Points, in no order, along strands that fork, close into loops and pass close to each other.
Points whose rows are less than 67.1 apart are linked; no others are. Some points are linked to none.
(970): [ -1 -22 -20 -33   5  21  30   6   7   2  -4   8   1  -1  14   3  21 -10
  28  26  30]
(587): [ -2  21 -15 -40 -10   9  48   2   7   3 -21   7  -5 -11  31   9  35  11
 -14 -18  35]
(96): [-37  -4  11 -23  -9  -9 -26  -1   0  -7 -16 -45   9  19 -26  20   2  -3
 -23  28  -6]
(200): [ 37  31 -14  -5 -28 -29  -6  26  -9  -3   9 -37  -6  -1  26  19  -6  15
 -44  11 -24]
(771): [ 35  26 -19  -6 -30 -14 -21  33  -3  -9  20 -28  -9  -5  26   6  -4  -8
 -46   3 -38]
(786): [-18 -35  12  21  16 -11 -27 -13 -10   0  -7  -4   7  37 -17 -25 -24   1
   6   8  -5]
(726): [ 18   3 -11  19  -3   1 -17  24  -1   0  32  26 -18   1  10 -25 -16 -18
   4 -22 -23]
(201): [ 33  -9  -6  -9  13  -1  18  -5  -3  20 -14  27  -5   6  23  -1  -7  20
  20  27  21]
(1056): [ 18 -15  10  -3  10 -18  23 -19  22  25 -41  30 -24  36  -6 -13 -23  28
   6  11   0]
(1149): [-22   5  -4   0   1 -17 -12  10  19 -15   7  -1 -17  29 -24 -39 -14 -22
 -10 -32 -26]
(392): [-26 -24  17   4  -4   5   4   9  -2  10   4 -27  22  23 -35  24  -6   4
  19  32  -7]
(723): [ 31  -7  -7  31  -2   8 -41  39 -15  24  21 -10   7 -18  29 -28 -32 -10
   2  33 -23]
(584): [ 31   4 -26 -10 -34  28  -1  54  -5  -4  33   9  -9 -22  40   8  11 -22
  -6   3 -15]
(955): [-39 -27  43   4  -1   3  -4 -13  -1  13 -10 -10  11  13 -44  20   1   8
  24  24   0]
(272): [ 38   0  -5  20  -4  -3 -14  44  -8  35   7 -19   0 -13  29 -13 -32   4
   2  42 -26]
(42): [ -6  -2   6  15  18 -15   5   9  19  16   5  12 -16  19 -23 -52 -24 -11
  18 -21 -25]
(996): [ 30  35   1  -1 -14 -30   4   4 -10   1  -6 -18  -3  14  12  32 -13  35
 -38   6  -9]
(1112): [ 30  14  11   2  -6 -39   3 -12 -12   2 -27 -17  -4  30   8  33 -19  46
 -33  17  -4]
(489): [-20 -15  34 -16 -10   7  28 -13  14  23 -28   1   3  14 -29  29   6  24
  19  24   9]
(257): [-13  37  -4 -15 -15  16  32   8   4   8 -10 -30  30 -44   6   5  19  -1
 -29 -15   3]
(623): [-17   2  12 -24  -9 -16 -17 -10  -4   2 -29 -44  12  13  -9  30   5  17
 -28  39   9]
(898): [ -9   4  24  18  -6   0   0 -11 -14  -7   9   7  10  19 -31  51  -6  26
   6  -7   2]
(28): [ 10 -38  -5  44  12  -3 -40   9 -28  -2  35   4  20  14  17 -41 -26 -12
  14   2 -12]
(282): [ 13  14 -21 -13 -35  26  18  35 -11  -7  28 -14  21 -22  24  28  18 -11
 -16   5  -7]
(547): [ 29 -17 -38 -17   6 -43 -18  -9  -3 -15 -31 -12 -42  35  33  -7 -13  -1
 -42  -3  -9]
(581): [ 15  -7 -28 -21   2 -33 -30 -20 -12 -23 -26 -15 -20  29  29  12  -2   9
 -47   9  11]
(176): [-13  -3 -11 -45 -14  11  23   4  -4  -2 -15 -27  14  -1  21  28  40  12
 -10  27  41]
(341): [ 20   8 -21  -9   1  26  17   9  -3  -5  14  37 -14 -34  33   3  16 -11
  16 -20  20]
(866): [-18  -2 -27 -30  14   8  -6  -1  15  -5  -6  -9  -1  -1   0 -30  11 -32
  -3   6   5]
(557): [ 39  -1 -11   3   2  -5   1  31 -14  29   0 -13   5  -7  34  -3 -18  15
   8  50  -3]
(147): [ -2 -26 -25 -30  -4  13  22  15   1  -7   4   6  -7  26   7  28  19  -7
  16  22  21]
(947): [-10  -9   6  18  -2   8   8  18  -1   6  29 -17  22   8 -28  -4  -9 -10
  20  10 -19]
(46): [  2 -43 -10  35  22   1 -44 -16 -33 -15  23  12  18  15  17 -30 -15 -10
  11   4  10]
(290): [ 19  36  21  26   3 -12   9  -1   5  15   3  16  -8  -1 -13  -1 -32  21
  -4 -25 -25]
(939): [-29  15  -4 -16 -21  -5   9  24  22 -15   0 -42  -1  21 -29   1  -3 -21
 -25 -10 -34]
(409): [ 17  -5   0  20 -18  37 -20  49   6   9  38   1   5 -55  16 -28   4 -37
  19  -2 -24]
(82): [ 34  -4 -27 -13 -15  24 -14  47 -11   2  24   9  -7 -26  52   2   3 -16
   8  25  10]
(711): [ 33  -9 -15   9   1 -26  12  18  -3  14  -8   0 -22  36  13   4 -28  15
  -1  18 -20]
(683): [ 19 -29 -15  28   7 -14 -17   5 -23  -2   0  -3  -4  45  16   2 -33   9
  -8  20 -16]
(734): [ -4 -12   5  34  21  -5 -22  -5  -1  -2  31   8   7 -17 -10 -49  -1 -16
  27 -19  -8]
(137): [ -4   1 -11   1  23   7 -28 -43 -10 -23   3  28  -1  -9   4  -2  15  -6
   3 -17  29]
(995): [ 29 -13  -4  23  -6  36 -15  16 -21 -11  46  11  17 -55  23  10  12 -19
  33  14   7]
(925): [  1 -19  -8   4  16 -10 -19 -19 -11   0 -11   0   2  28   2  -6 -16   1
  -6  21   6]
(950): [ 22  39   6   9  -5  -7  16  24  12  28   2   4 -12 -16   5 -11 -24  12
  -5 -14 -28]
(1161): [ 37   4 -26  -9  -1  15 -21  21 -20   3  13  19  -5 -25  54   1   2  -3
   4  24  24]
(810): [ -2  -8  20  36   0 -11 -17  -8 -19 -10  14   5  10  36 -26  26 -25  21
   0  -4  -8]
(617): [-23 -25  -6 -40 -16  -3  16  14   4  -3 -20 -14 -16  33  -8  39  22   5
  -1  26  11]
(775): [-13  33  -5  -6 -18   7  34  31  25   6   5 -24   4  -8 -17  -6  -6 -18
 -19 -24 -38]
(314): [ 16 -22  -1  45   5  -4 -33  17 -25   9  32 -13  25  11   7 -24 -36  -4
   7  23 -22]
(160): [-33  14  20  -9  11  -2 -27 -36   9 -11 -23  -5   2  -4 -28  -1   1  -4
 -17 -16  10]
(387): [  4  19 -12  -2   5 -30  -7   4  17 -10 -14  -2 -31  29  -8 -29 -29 -13
 -27 -23 -30]
(99): [-14   3 -20 -12   6  24  -1  12  10   4  16 -12  12 -26   0 -31  11 -38
  10   1  -4]
(518): [-13  33   3 -20  -8   0  20  -2   9   2 -17 -21  11  -6  -6  19  10  13
 -24  -7   3]
(985): [  4  15  15   9   5  18  50  -4  10  25  -7   1  14 -47  -7   6  10   9
  28  -8   4]
(1053): [ 10   2   4   9   9  21  30  -7  -1   7   8  10  13 -36   1  16  14   3
  30   5  14]
(174): [ 21  22 -26 -31  -4  11  26  16   4   4  -6  28 -23 -22  47  -5  20   1
  -4 -21  23]
(702): [ 24  19  -6  15  18  -1 -20 -27 -13  -5   5  44 -16 -14  20  -2  -3   7
  -4 -29  16]
(707): [  1   0  15 -19  -3   6  54   5  23  30 -25   2   0   5 -12   8   5  23
  19  16   4]
(1113): [-47   9   6 -27 -21   3   6  17  14 -10 -11 -51  11   6 -31  20   9 -14
 -24   8 -16]
(657): [-28 -11  17 -29  -3 -20 -23 -29   6 -10 -50   8 -30  32  -9  12  -1   9
 -24   7  12]
(507): [ 10  -6  13  19  11  13  22 -22  -9   1   9  26  10 -16 -10  30  11  17
  39   1  19]
(238): [ 12  32  -8 -16 -14  12  25  30   6  25   0 -23  17 -43  31  -7  12   3
 -14   7   2]
(976): [-51 -26  28   9   4 -10 -23 -21  -4 -29  14  16  -6  12 -40  -2  21  -6
  18 -41   8]
(502): [-29   3  16  12 -17  -6 -18  11  -2 -30  27 -12   7  31 -39  10  -6 -10
 -13 -31 -21]
(808): [-22   6  19 -18   7   9  30 -28  26   8 -31  23 -12  -7 -25   3  16   7
  11 -22  12]
(322): [ 17  25   1  14 -26  27   1  44  10  17  21   1   0 -49  16 -10   0 -18
  -6 -19 -34]
(733): [ 26 -12  14   8  14   1  19 -31  -3  17 -16  38  -2   5   0  15  -4  32
  29  17  25]
(905): [-38  -2  15  28  -2  12  11 -20   4 -25  19  -7  15 -35 -35   8  35 -16
  19 -37  -4]
(554): [  7  22   9   1 -10   3  18 -12 -10  -6   1  19   0  10  -6  55   4  33
  -7 -19  11]
(1090): [-26 -18   0 -49  -9   4  11  -6   7   4 -31 -16   0  11   5  23  34   8
  -5  37  33]
(793): [-43  -8  26 -18   6 -12 -42 -36   3 -14 -38   2 -15  21 -21  -3  -6  -3
 -20  -3  10]
(1047): [ -7  14  -3   6 -19  29  20  -6 -15 -14  19  -9  36 -40  -1  42  24   0
  -5 -13  12]
(485): [  4   3  24   4  -2 -18 -11 -20 -13   6 -24 -20  14  24 -10  36 -17  37
 -20  33   3]
(553): [  8  30  20  32   0 -18 -16 -14 -10 -11   6   4   4  17 -21  12 -34  19
 -23 -22 -21]
(1021): [  1 -15  -1 -22  10  22  32  -9   3  13  -9  -3  19 -19   4   5  19   2
  33  34  32]
(795): [ -6  -6 -17 -35  22   3   5 -22  22   8 -29  20 -18   4   6 -28  17 -11
   4   7  24]
(1156): [  9   7 -22 -16  -4 -16 -15 -11  -9 -22  -9   5 -19  33  14  29   0   8
 -30  -1  11]
(373): [-26 -29 -11   6   7 -15 -53 -12 -12 -36  14   4   0  39  -5 -28  -8 -21
 -18 -21   3]
(693): [-34 -27  20  12   7   4 -46 -29 -24 -16   7 -13  27   9 -25  20   8   0
   5  17  19]
(112): [-19  -6  24  21  17  -8  22  -4  20  10  10  17 -11   7 -41 -29  -3  -3
  35 -35 -14]
(202): [  4   6 -17 -30  26 -11 -10 -31  21   6 -40  18 -20   6  16 -41   1  -7
 -16   0  16]
(296): [ -5  16  -5 -35  -3 -15  19   2  17   3 -28 -20 -11  14   4   7  11   9
 -26   2   5]
(819): [  9  -4 -10  14   6  31 -13  -8 -18 -15  34   1  26 -54  16   5  21 -22
  25  15  19]
(1041): [ -5  27   4 -20   9   0  26 -25  23   4 -28  25 -17  -7  -7  -4  11   8
  -7 -33  13]
(325): [  6  -8 -12   9   1  28  -8  29   2   9  34  -3   9 -35  10 -30  -1 -34
  25  11  -9]
(110): [  0  -9  -2  33  -1  20 -12   0  -2 -23  47  17   1 -56   9 -30  30 -38
  30 -29  -6]
(901): [  4  26   1  15 -11  16  16  25  13  12  20  -2   2 -30  -6 -13  -6 -15
   3 -26 -30]
(211): [-20 -29  32  32  16 -21 -27 -24  -7  -2 -20   2   3  43 -25 -23 -34  15
   2 -10  -9]
(309): [ 35   4  -6   2   7 -33  18   3   7  18 -29   9 -30  30  14  -7 -29  25
  -9   7 -15]
(915): [ 20   9  -7  17  -7  31  14   7  -4 -11  23  41 -14 -62  29  11  22 -15
  26 -34  10]
(568): [  2  18 -11  -7 -27  23  27  15 -13  -7  17 -11  31 -21  17  46  24   5
 -11   1  12]
(343): [ -1   4 -10 -43 -14  11  50   6  -1   3 -16 -15   9 -10  35  13  42  15
  -9  17  51]
(291): [ 10  40  -7 -10  13   1  -2 -21   9   0 -12  26 -15 -26  14 -15   3  -1
 -19 -37   7]
(468): [-16   7  30  16   7 -20 -12  -8   7  14 -20 -31  14  20 -37 -11 -33   9
 -10  16 -23]
(745): [  9  22  -7 -12  -6  -6   0 -18  -9 -18  -1  24 -10  20  10  47   6  24
 -23 -18  19]
(1100): [-22 -20  15  31  13 -21 -25 -13  -3 -23  29  15   7   9 -28 -31   4  -9
  20 -43  -3]
(151): [-13 -41   6  30  15   3 -41 -27 -31 -18  22   4  24  12 -10   4   4  -3
  20   9  23]
(454): [  5   3  -2 -15  12   3  35  10  26  32 -15   3  -8  -5  -6 -29  -6  -3
  22  11  -7]
(1006): [-20  16   6  26  -8  21  12 -25  -5 -22  15  -5  24 -53 -15  22  34 -11
   2 -34   0]
(846): [ -1 -21   3  36   6  -1 -26  13  -4 -14  52  15   7 -34   1 -57  16 -30
  37 -27 -12]
(21): [-23   1  26   5  13   4  32 -17  27  12 -15  15  -9   1 -39 -10   2   0
  28 -26  -8]
(397): [-47 -14  30  27  -3  -1  -2 -15   2 -24  22  -2   8 -11 -48  11  27  -5
  25 -39  -3]
(326): [ -2 -22  30  18  10 -19   4 -27  13  17 -38  21 -15  44 -26 -18 -34  24
   5   3 -11]
(682): [ 36  -3 -19 -10   8  -3   3  10 -14  14  -1  11  -4   2  40   0  -5  12
   4  32  19]
(167): [ 16  -4 -25  -6   2 -47 -19  -3   3 -22 -28 -17 -42  40  11 -15 -27  -8
 -41 -16 -29]
(59): [-14   7   8 -45  -3 -23   2 -21  24  -1 -52 -11 -26  22  -4  -3   7  10
 -29   7  11]
(162): [-23  22  10 -10   3   7  -9 -18   5  -5  -8 -17  15 -13 -22   9   6  -2
 -16  -9   1]
(196): [  5  -3  -4   0  20 -11  13  10  25  26 -14   5 -22  20  -9 -47 -23 -10
  12   3 -23]
(362): [  3 -13 -23  -5  17  21 -24 -18 -15 -19  20  14  13 -13  15   0  16 -20
  13  13  27]
(416): [  1 -27  -4  21   6  11   4  23  -6   8  40  -3  16   2 -12 -23 -10 -20
  40  19 -11]

A tip is a point with one link. Name the tips that can be reached along the links from each point below, in the order of the rows.
(657) -> (238)
(1006) -> (985), (693), (110), (915)
(1113) -> (771), (995), (202)

How many points has the smallest loop of links through each point below? Write - if it is on no loop.
(786) -> 8
(1047) -> -
(793) -> 7

Name the points in between on the shortest way along the links from the first point to the second, in order.
(898); (485) -> (810) (553) (290) (950) (901) (775) (939) (1113) (96) (623)
(174); (682) -> (587) (343) (176) (1090) (617) (147) (970) (1021) (1053) (507) (733) (201)
(397); (723) -> (905) (1006) (1047) (568) (282) (584) (82) (1161) (682) (557) (272)
(196); (866) -> (454) (707) (489) (955) (392) (947) (416) (325) (99)
(810); (1041) -> (898) (554) (745) (1156) (581) (547) (167) (387) (1149) (42) (112) (21) (808)
